Each scene shows the same named points in several views. A view is turned or mirrored, and shifted as a whole, has a little noise and may leave points out.
In the rows, zero is written as 128.

Scene 1
View 1
k67: [161 184 191 119 143  65 159  95  46  94 144 133 154 161  99 125 161 120
 156 114 157]
k835: [167 168 176 111 127  93 163 126  65 125 131 139 140 142 106 119 161 136
 147 137 163]
k596: [130 155 154 131  79  93 153 102 128 135 149 128 126 129 110 132 144 108
 156 134 128]
k730: [162 151 146 121  74 104 188 122 146 173 144 136 121 112 115 114 148 119
 145 134 146]
k244: [152 176 167 118  87 102 179 132 141 142 143 142 131 125 131 117 141 143
 141 131 119]
k138: [177 172 101 140 113  44 174 128 111 164 157  74 148 120 129  93 152 114
 120  96 123]
k26: [146 162 159 125 107  94 142 125  87 124 135 125 131 137 116 126 152 117
 149 138 139]
k392: [112 183 134 147 103  64 106 112 105 102 156  81 143 133 133 121 143 122
 152 127  89]
k622: [ 95 140  88 152  58 107  76 148 142 138 141  70 109 107 146 127 140 106
 146 167  82]
k130: [180 165 179 105 110 103 185 127  89 148 134 150 133 132 106 116 156 137
 145 133 168]
k868: [118 146  96 154  70  83 116 127 140 145 152  83 121 116 135 130 145  95
 138 135  93]
k870: [136 204 173 128  88  67 169  94 138 114 164 114 153 125 123 105 130 150
 157 115 100]
k286: [144 158 143 131  92  91 150 125 121 137 145 129 129 135 126 132 150 109
 141 131 118]
k346: [148 150 117 120  85 127 138 182 138 163 124 121 111 112 151 124 148 136
 122 154 110]
k874: [147 178 173 123 105  84 160 110 105 117 146 135 141 137 117 121 147 131
 152 126 128]
k452: [113 194 180 125  96  89 117 111  98  89 143 109 143 130 122 114 134 160
 167 148 108]
k726: [144 143 123 129  84 101 139 134 114 160 135 102 122 112 120 115 150 117
 144 147 138]
k169: [152 165 124 128 101  89 144 149 115 145 140 101 131 122 136 114 148 132
 131 132 115]
k212: [130 152 112 130  73 109 125 155 138 155 136  96 117 104 142 116 141 129
 138 155 107]
k199: [116 149 142 124  80 133 105 158 121 128 128 127 113 119 136 138 146 132
 148 173 112]
k788: [118 156 119 144  72  95 122 127 143 140 149  99 123 120 135 127 140 108
 146 142  97]
k684: [146 142 124 121  63 126 147 158 155 170 133 125 108 106 137 121 143 127
 134 155 120]
k174: [171 153 157 117 107 101 169 132  99 149 135 143 128 133 111 125 158 118
 139 134 153]
View 2
k868: [117 110 138 116 132 109 102  92 166 104 123 138 161 160 149 115 110 146
 129 138 153]
k244: [159 155 201 141 144 138 167 111 169 124 116 115 121 134 141 122 113 134
 125 101 131]
k684: [152 132 188 141 164 122 123 104 152 129 105 124 168 160 154 115  88 127
  97 115 135]
k138: [137 132 115 126 127 157 135 111 199 107 149  93 137 146 182  92 139 171
 124 108 122]
k788: [125 121 163 118 131 108 114  96 166 114 120 137 151 157 139 120 104 137
 138 136 148]
k199: [161 137 185 131 137  99 121  90 157 149  94 151 152 155 118 107  90  92
 132 139 131]
k452: [154 161 185 104  89 106 149 109 192 149 121 128 116 122 113 111 122 111
 186 133 113]
k26: [169 152 157 138 131 134 154  86 187 137 109 125 115 137 143  89 127 112
 152 134 131]
k169: [154 133 148 132 128 135 134 105 178 125 123 126 145 146 146  97 113 133
 117 107 118]
k596: [145 153 180 130 148 125 145  93 175 119 109 117 120 142 152 115 119 129
 157 138 155]
k392: [129 129 145 102  80 100 121 101 188 125 128 148 135 135 114 109 120 126
 167 135 123]
k870: [135 159 197 111 103 130 170 126 192 110 139 105 106 118 137 130 136 154
 170 105 129]
k130: [193 177 180 155 159 160 182  95 189 145 103  98 104 131 166  84 129 115
 137 115 121]
k874: [164 161 180 135 134 141 166 101 186 130 113 111 113 132 149 107 127 126
 147 119 131]
k67: [184 175 144 140 110 158 192  78 211 136 113 116  64 113 142  78 161 109
 190 135 127]
k730: [155 157 196 147 179 144 155 103 168 122 112  93 135 151 178 116 112 143
 120 118 149]
k835: [193 173 158 150 136 156 178  88 197 149 105 110  98 127 150  75 135 104
 154 123 117]
k174: [181 161 168 153 159 153 167  87 180 132 100 113 113 141 162  88 124 115
 131 123 137]
k212: [141 126 164 126 138 111 109 107 164 131 118 129 171 161 144 110  92 129
 111 121 125]
k346: [163 125 173 146 152 125 127 105 154 137 105 140 168 160 138 103  89 116
  83 103 122]
k622: [116 100 150 103 121  78  71  97 156 128 117 153 188 170 130 116  86 123
 129 149 142]
View 3
k26: [138  97 139 145 101  86 124 115  88 134  93  89  94 137 148 126 139 124
 134 138 159]
k244: [143 113 124 154 137 119  99 106 130 135  78 119 108 152 126 122 151 118
 130 146 162]
k874: [144 100 124 155 128 103 123 113 101 133  93 111 102 143 135 130 150 119
 143 143 156]
k212: [121 132 143 120 100 125  95 100 130 139 109  99 123 140 134  73 127 116
 101 102 162]
k392: [117 138 151 113 110  79 111  94  88 118 147 106 121 129 176 129 123 148
 119 138 127]
k726: [128 106 132 135  98 121 116 106  97 148 108  97 103 135 129  87 142 115
 109 102 162]
k684: [131 121 136 138 106 137  83  98 138 150  80 102 111 145 115  74 133 107
 103  99 174]
k169: [126 111 141 129 110 113 109 115 123 133 122  86 112 143 130  92 146 135
 115 132 153]
k199: [125 133 156 126  87  92 100 101 126 142  67  92 116 143 159  98 107 100
 116 109 178]
k868: [116 136 153 119  89 118  74  77  98 137 134 103 112 126 134  94 127 142
  87  93 142]
k138: [130  96 130 133 124 136 113 119 100 129 173  87 100 136 107  99 180 172
 108 140 127]
k174: [149  79 129 162 108 109 120 121  97 144  81  91  85 141 118 117 160 118
 136 136 167]
k835: [148  72 125 157 112  82 150 140  90 137  89  83  89 143 142 131 158 119
 155 157 162]
k286: [138 109 139 144 109  95 106 100  95 133  97 104 100 134 139 136 139 130
 130 136 151]
k130: [155  67 111 169 125 109 141 135 101 141  74  94  87 150 117 123 168 108
 151 150 171]
k67: [150  70 127 156 116  58 158 132  62 124 109  86  82 136 159 171 159 135
 168 176 140]
k452: [128 135 141 121 130  58 132 103 105 114 107 116 125 143 197 146 117 115
 153 162 146]
View 4
k244: [116 192 134 103 174 122 102 125 106 173 113 129 116 114 100 142 167 102
 190 108 154]
k730: [142 185 168 104 167 113  97 152 113 169 104 136 115 127  69 147 167  91
 184 121 164]
k130: [ 96 175 130 105 193 175  97 142 124 175 121 132 120 110  69 182 148 100
 182 148 150]
k870: [ 99 162 126 114 149 108 117  86 100 175 112 103 113 104 124 144 209  90
 170 123 130]
k26: [105 158 134 114 156 147  88 115 106 141 123 150 119  83  81 141 150 110
 164 135 141]
k199: [124 177 133 100 152 115  74 121  86 127 122 169 117  86 104  99 121 125
 168  85 171]
k212: [153 182 184 105 142 114  81 114  96 147 119 160 123 101 110  91 149 121
 172  92 161]
k726: [148 164 179 110 146 128  79 129 102 142 116 154 123 103  87 119 152 109
 164 121 157]
k874: [109 165 131 107 166 137  98 118 109 160 117 131 116 102  92 150 167  98
 172 129 148]
k684: [155 202 177 100 159 109  81 141 101 156 115 160 121 116  93 105 142 115
 190  91 173]
k788: [141 176 163 116 132  95  91 100  87 136 112 161 120  90  95  93 167 111
 167 100 142]
k392: [109 147 148 129 125 115 100  63  90 133 124 147 121  64 119  99 181 114
 147 124 114]
k169: [132 182 180 112 148 145  92 104 103 160 126 155 126  98 105 114 158 119
 178 121 138]
k622: [162 169 185 113 112  82  75  93  78 113 116 178 125  74 113  51 146 129
 158  79 153]
k868: [151 176 188 125 121  93  92  92  89 133 112 172 124  87  85  82 174 110
 168 111 134]
k138: [142 171 216 128 137 156 108  87 121 186 124 148 137 104  89 132 201 105
 178 159 109]
k596: [119 165 136 116 150 103  96 123  98 141 106 141 114  99  72 132 168  97
 165 122 144]
k174: [116 174 146 108 175 153  94 140 115 159 119 148 119 105  64 156 146 103
 177 142 149]
k346: [143 209 179  99 161 136  78 123 101 160 123 170 126 107 102 100 130 129
 195  86 166]
k286: [120 178 147 115 154 122  97 110 100 148 117 154 117  93  72 127 162 106
 174 124 138]

Which points are out of place in each view (at most two, in the order of its rows)? Write none if all are in place.
view 1 => k874
view 2 => k138, k392
view 3 => k286, k452
view 4 => k130

Scene 2
View 1
k581: [173 125 104 108 130 110 110 142 115 121  88 125 149 137  82 132 131 136
 129 154 128]
k239: [183 103 118 106 121 121 102 151 107 105 126 119 163 118  89 141 126 166
 114 136 125]
k292: [139 109 116 113 146 129 138 158 135 135 121 119 136 111  93 105 127 141
 100 122 117]
k348: [141 132 182 120  99 103 139 115 103 104 146 149 102  76 104  95 147 126
  87 162 116]
k844: [230 111 115  96  82 115 102 122 101  96 148 136 169  90 102 161 115 150
  78 173 102]
k750: [163 121 173 119  92 102 115 129  96  90 135 123 120 108  84 121 158 160
 120 153 122]
k55: [129 139 153 117 158  98 140 146 108 122 104 129 120 111 111  98 119 134
 132 133 136]
k848: [149 108 142 119  84 124 135 134 140 123 136 127 114 107  67  99 168 133
  86 154 100]
k21: [172 105 115 109 109 121 136 150 147 130 131 114 137 114  83 118 139 144
  93 143  97]
k630: [205 137 167 112 106  79 146 137 123 108 140  91 126 115 117 129 134 173
 134 155  89]
k922: [158 120 172 118  97 107 127 136 113 101 144 119 116 103  90 111 153 162
 111 144 113]
k745: [154  99 147 115  93 130 125 132 120 110 158 138 128  81  87 111 148 142
  68 142 108]
k86: [136  86 137 113 110 143 104 146 105 102 148 137 140  93  79 112 148 156
  81 120 129]
k307: [134 109 172 119 123 114 145 152 121 112 152 110 114 100  96 100 146 166
 109 120 112]
k311: [160 110 127 109 126 122 112 146 105 107 124 133 149 108  90 124 127 146
 103 136 128]
k334: [187  76 135 106  70 138  93 149 113  90 166 114 153 103  71 141 160 184
  81 137 108]
k576: [179 182 147 111 162  65 159 121 108 130  90 137 119 107 142 112  85 107
 137 171 116]
k184: [206 107 171 113  69 101 108 133 104  84 154 101 134 112  89 141 161 187
 120 157 101]
k842: [146 114 142 121 104 114 135 149 144 124 115 105 113 135  66 100 169 148
 125 140 111]
k813: [187 125 141 105 134 102 128 145 108 109 135 114 149 104 117 134 111 160
 115 139 111]
k268: [153 101 142 108 131 130 144 154 124 122 166 119 137  79 113 113 120 159
  78 121 102]
k109: [158 153 177 108 143  89 142 112  76 102 139 164 120  54 147 110  88 115
  87 157 125]
k749: [181 144 144 115 133  81 103 144  85  94  81 108 140 156  92 142 137 164
 180 153 143]
k370: [152 113 137 106 144 120 159 148 130 132 162 129 134  68 127 104 100 139
  67 126  95]
k186: [140  96 121 110 127 140 123 149 124 120 141 138 142  94  84 110 135 141
  78 125 120]
k365: [195  94 143 112  78 122 153 155 163 123 185  90 132  95  94 120 152 178
  74 139  60]
View 2
k365: [128  68 122 161 144 106 111 150  80 150 110 115 123 144  98 167 160 136
 143 166 131]
k311: [144 115 150  97 135 136 132 114 102 121  99 131 136 137 137 126  87 141
 131 133 126]
k844: [148  89 160 125 170  93 130 127  69 152  92 119 150 138 139 118 109 124
 189 109  81]
k292: [138 110 134 101 121 141 115 113 126 121  92 155 122 138 145 149  97 153
 117 157 147]
k21: [136  98 132 125 133 109 113 124 127 125  99 149 115 138 141 161 117 151
 134 149 125]
k842: [134 117 133 128 119 112 137 140 135 102 115 110 115 152 123 175  97 163
 100 148 132]
k848: [138 110 115 111 127  95 131 138 116  99 119 123 102 108  99 157 122 145
 123 127 119]
k745: [137 104 120 106 134 116 121 131  90 117 114 131 116 109  96 134 125 132
 136 127 124]
k922: [140 116 143 129 127 140 137 144  99 112 121 104 113 140 103 136 114 131
 112 131 114]
k186: [137 107 126  86 128 127 120 111 103 117 100 150 127 117 124 141 105 146
 133 143 143]
k749: [147 137 193 129 135 157 167 134 125 115 101  85 147 198 167 135  42 149
  96 123  98]
k268: [133  94 129 115 130 151 107 120  91 135 103 150 123 129 116 129 134 128
 127 156 143]
k109: [148 132 164 114 134 185 118 119 121 111 105 174  93 124 125  67 134  92
 129  90  78]
k750: [142 126 158 133 136 145 148 143  99 111 122  96 119 155 114 125 102 126
 111 117  96]
k813: [139 104 167 131 140 158 126 123  98 141  95 133 136 165 143 117 108 128
 130 135 112]
k576: [143 133 183 151 131 176 121 121 176 112  91 174  98 178 185 101 111 121
 114 110  71]
k307: [130 115 134 126 119 165 126 138 104 112 122 120 114 142 102 141 122 134
  95 152 142]
k184: [138 101 156 148 150 117 154 155  63 133 125  66 140 162  99 141 112 127
 131 125 100]
k86: [137 112 124  80 129 127 130 120  78 117 112 122 135 110 101 134 100 137
 129 137 143]
k581: [145 116 164 109 136 115 141 116 132 119  89 130 138 159 171 146  63 160
 129 130 110]
k348: [141 130 136 121 125 142 131 141 116  93 128 134  89 119  95 114 133 116
 113 103  95]
k239: [143 104 158 108 142 131 136 116  87 139  92 115 154 151 149 137  77 144
 140 139 127]
k630: [132 100 168 176 144 147 136 154 106 137 112 103 121 186 131 138 127 126
 118 137  95]
View 3
k370: [121 177 107 145  68 138 175 113 134 152 125 145 131 136 177 120  87 138
 115 141  97]
k745: [ 99 144 123 132 108 122 171 129 117 125  95 123 117 145 143 136 118 141
 113 173 116]
k184: [100  96 100 173 140 100 154 142 145 136  94 101 110 123 150 174 129 102
 149 208 116]
k581: [156 120 129 107 123  96 153 138 123 160 122 101 163 110 133 104  89 107
 158 189 142]
k86: [ 93 131 123 131 113 112 195 138 106 133  98 129 115 123 129 110 126 145
 123 165 120]
k292: [135 131 126 117  96 111 167 133 128 160 130 136 141 113 151  96  88 147
 129 148 121]
k365: [ 97 104 101 174 106 115 153 114 169 158  85 142 130 140 181 165 100 159
  98 196  90]
k55: [150 134 122 117  98 108 125 152 126 140 167 116 114 117 144 108 102 131
 154 125 130]
k630: [136 114  94 170 114 107 120 136 166 151 133 107 122 123 176 166 102 101
 155 182 109]
k842: [129  89 129 118 123  98 124 148 138 144 127 117 128 126 140 126 105 161
 129 165 129]
k348: [115 160 123 130 103 131 131 140 117 105 129 105  92 160 143 158 125 125
 127 148 124]
k311: [123 140 121 126 111 109 178 137 118 147 116 116 134 116 139 107 107 114
 146 170 127]
k307: [107 115 108 150 100 110 148 148 137 137 136 132  96 118 153 130 118 150
 135 140 112]
k239: [124 122 111 140 121 100 186 135 128 161 108 115 147  99 146 107 102 109
 154 190 124]
k186: [113 141 127 120 101 116 186 127 115 144 108 134 134 126 139 102 103 150
 118 159 121]
k813: [130 140  99 156 104 113 166 132 140 159 128 115 135 112 167 129  96  95
 158 174 115]
k848: [118 116 130 116 117 111 134 133 131 128 100 117 126 151 139 141 112 162
 106 175 125]
k334: [ 80  99 111 156 135  97 198 131 128 144  63 120 125 121 138 140 127 132
 123 212 115]
k268: [ 94 135 103 162  88 121 185 127 136 149 115 154 114 119 166 119 106 154
 119 146  96]
k922: [112 115 114 148 119 111 141 145 130 126 120 111 102 130 144 148 121 128
 140 167 121]
k749: [161  96 113 131 140  79 132 166 134 154 157  81 133  88 136 115 106  75
 202 181 146]
k109: [130 221 109 142  77 147 153 126 107 114 149 107 104 149 156 148 107  73
 158 135 121]
View 4
k844: [ 79 120 198 112 154 116 171 113 147 128 145 107 109 144 147 101  93  90
 185 130 129]
k750: [131 117 144 145 161 141 137 114  96 121 132 115 131 157 122 140 110 136
 156  99 137]
k334: [ 95 100 183 146 154 107 133 126 161  91 108 110 156 182 109 111  94  91
 177 125 115]
k581: [ 98 128 133 104 126 121 132 108 110 107 143 163 125 135 112  95 102 149
 167 152 144]
k184: [121 100 181 147 149 143 130 122 130 104 141  97 139 183 130 122 108 117
 184  81 132]
k922: [134 119 141 151 158 132 131 120 119 118 113 110 130 162 110 135 114 131
 151 101 134]
k749: [115 108 128 115 125 153 118 109  59 100 181 163 150 145 138 117 102 174
 183 118 146]
k292: [117 124  98 128 136  90 133 123 141 130  90 145 133 122 104 110 111 151
 155 151 137]
k311: [103 120 128 126 149 104 140 114 116 123 117 135 140 132 115 120  94 128
 161 146 129]
k630: [138 112 146 135 133 140 134 126 126 136 143 104 116 148 148 121 132 151
 190  75 151]
k370: [118 128 104 142 157  75 161 127 161 175  76 106 113 108 134 128 118 128
 158 131 134]
k813: [110 108 131 129 143 111 149 120 122 141 133 120 132 128 153 118 110 138
 184 120 138]
k239: [ 94 106 142 124 136 106 135 118 123 111 129 142 151 142 131 107  92 124
 184 144 127]
k86: [103 112 151 143 163  98 139 120 143 109  93 123 152 160 102 126  91 103
 155 139 117]
k848: [130 140 147 136 149 120 131 122 156 110  95 125 106 161  76 117 120 131
 134 121 140]
k842: [138 125 121 134 129 126 109 125 138  98 106 142 124 162  82 115 120 161
 148 118 146]
k365: [130 110 160 148 135 102 132 140 207 127  85  90 116 167 120 103 135 120
 187  92 139]
k576: [131 152  96 104 145 135 161 104  77 181 156 137  77  84 151 128 127 174
 153 119 165]
k307: [141 112 107 160 153 110 126 129 131 130  91 113 145 153 109 142 117 143
 151 104 135]
k21: [118 134 128 119 131 100 138 125 162 125 100 133 105 137 102 101 124 142
 156 138 144]
k55: [133 127  84 131 145 120 135 115  85 144 120 145 129 115 117 137 114 166
 138 132 143]
View 5
k365: [144 141 130 133 123  99 127 118 179 163  84  74 191 167 153 153  92 185
  91 118 121]
k184: [116 184 130 104 109 130 177 139 143 160 118  77 178 157 125 136  75 167
 129  88 118]
k581: [140 156 111 135 101 115 198 160 126 143 134 104  97 125 179 148 142 148
 139 122 108]
k749: [111 174 132 109 104 124 228 165  95 146 181  90  84 140 158 138 117 133
 123  84 114]
k55: [133 121 121 128 144 121 188 137 103 109 150 144  91 134 155 135 137 167
 100 119 140]
k842: [152 118 112 157 114 126 171 117 130 165 137  97 119 134 145 157 106 166
 128 110 134]
k370: [139 125 122 122 157  97 143 131 148  98  87 144 155 152 169 140 141 185
  75 148 132]
k86: [140 149  93 142 147 141 172 130 131 140  97 143 162 158 140 144 111 155
 143 145 120]
k750: [122 160 126 104 120 132 186 138 122 129 136 111 139 137 126 132  93 172
 120  95 135]
k186: [150 137  96 149 141 126 164 131 136 131  96 139 147 147 160 147 132 160
 130 154 119]
k21: [154 129 115 148 114 102 156 132 150 138 101 107 131 131 169 156 133 179
 117 132 122]
k307: [136 121 119 135 153 129 161 115 123 139 130 123 146 165 131 140 100 170
  98 116 142]
k630: [117 157 151  94 111 103 171 143 142 140 135  76 143 149 147 139  98 176
  85  81 129]
k348: [137 135 119 109 129 137 165 119 131  99 112 144 145 116 111 127  99 206
 125 111 154]
k268: [138 134 114 130 155 111 148 126 144 122  95 133 164 164 158 145 124 169
  92 142 124]
k239: [126 174 108 125 121 119 193 159 129 147 116 110 140 161 173 148 127 137
 127 130 102]
k813: [120 164 130 106 129 103 179 156 133 122 120 109 140 158 169 141 126 157
  94 120 115]
k922: [131 146 123 121 129 131 171 124 131 139 125 115 152 146 122 138  91 176
 119 104 140]
k848: [159 128 109 149 109 128 154 117 152 145 102 111 144 123 135 151 102 188
 141 119 135]
k334: [133 181 100 133 116 137 171 139 154 172  87  99 196 170 143 150  88 152
 151 131 100]
k576: [123 138 149  85 114  84 189 164 117  69 144 126  70  99 173 129 156 190
  75  99 142]
k745: [144 144 103 131 130 131 156 127 146 130  85 133 172 143 134 143 104 182
 131 137 129]
k844: [121 206 122  91  92 108 178 173 166 121  72 102 179 136 165 140 119 165
 139 126  93]
k109: [118 154 129  70 147 116 179 151 120  47 108 171 136 116 136 113 135 201
  94 123 147]

Which points are out of place in each view (at most two, in the order of its rows)? Write none if all are in place.
view 1 => k750, k21
view 2 => k848
view 3 => k55, k268
view 4 => k86
view 5 => none
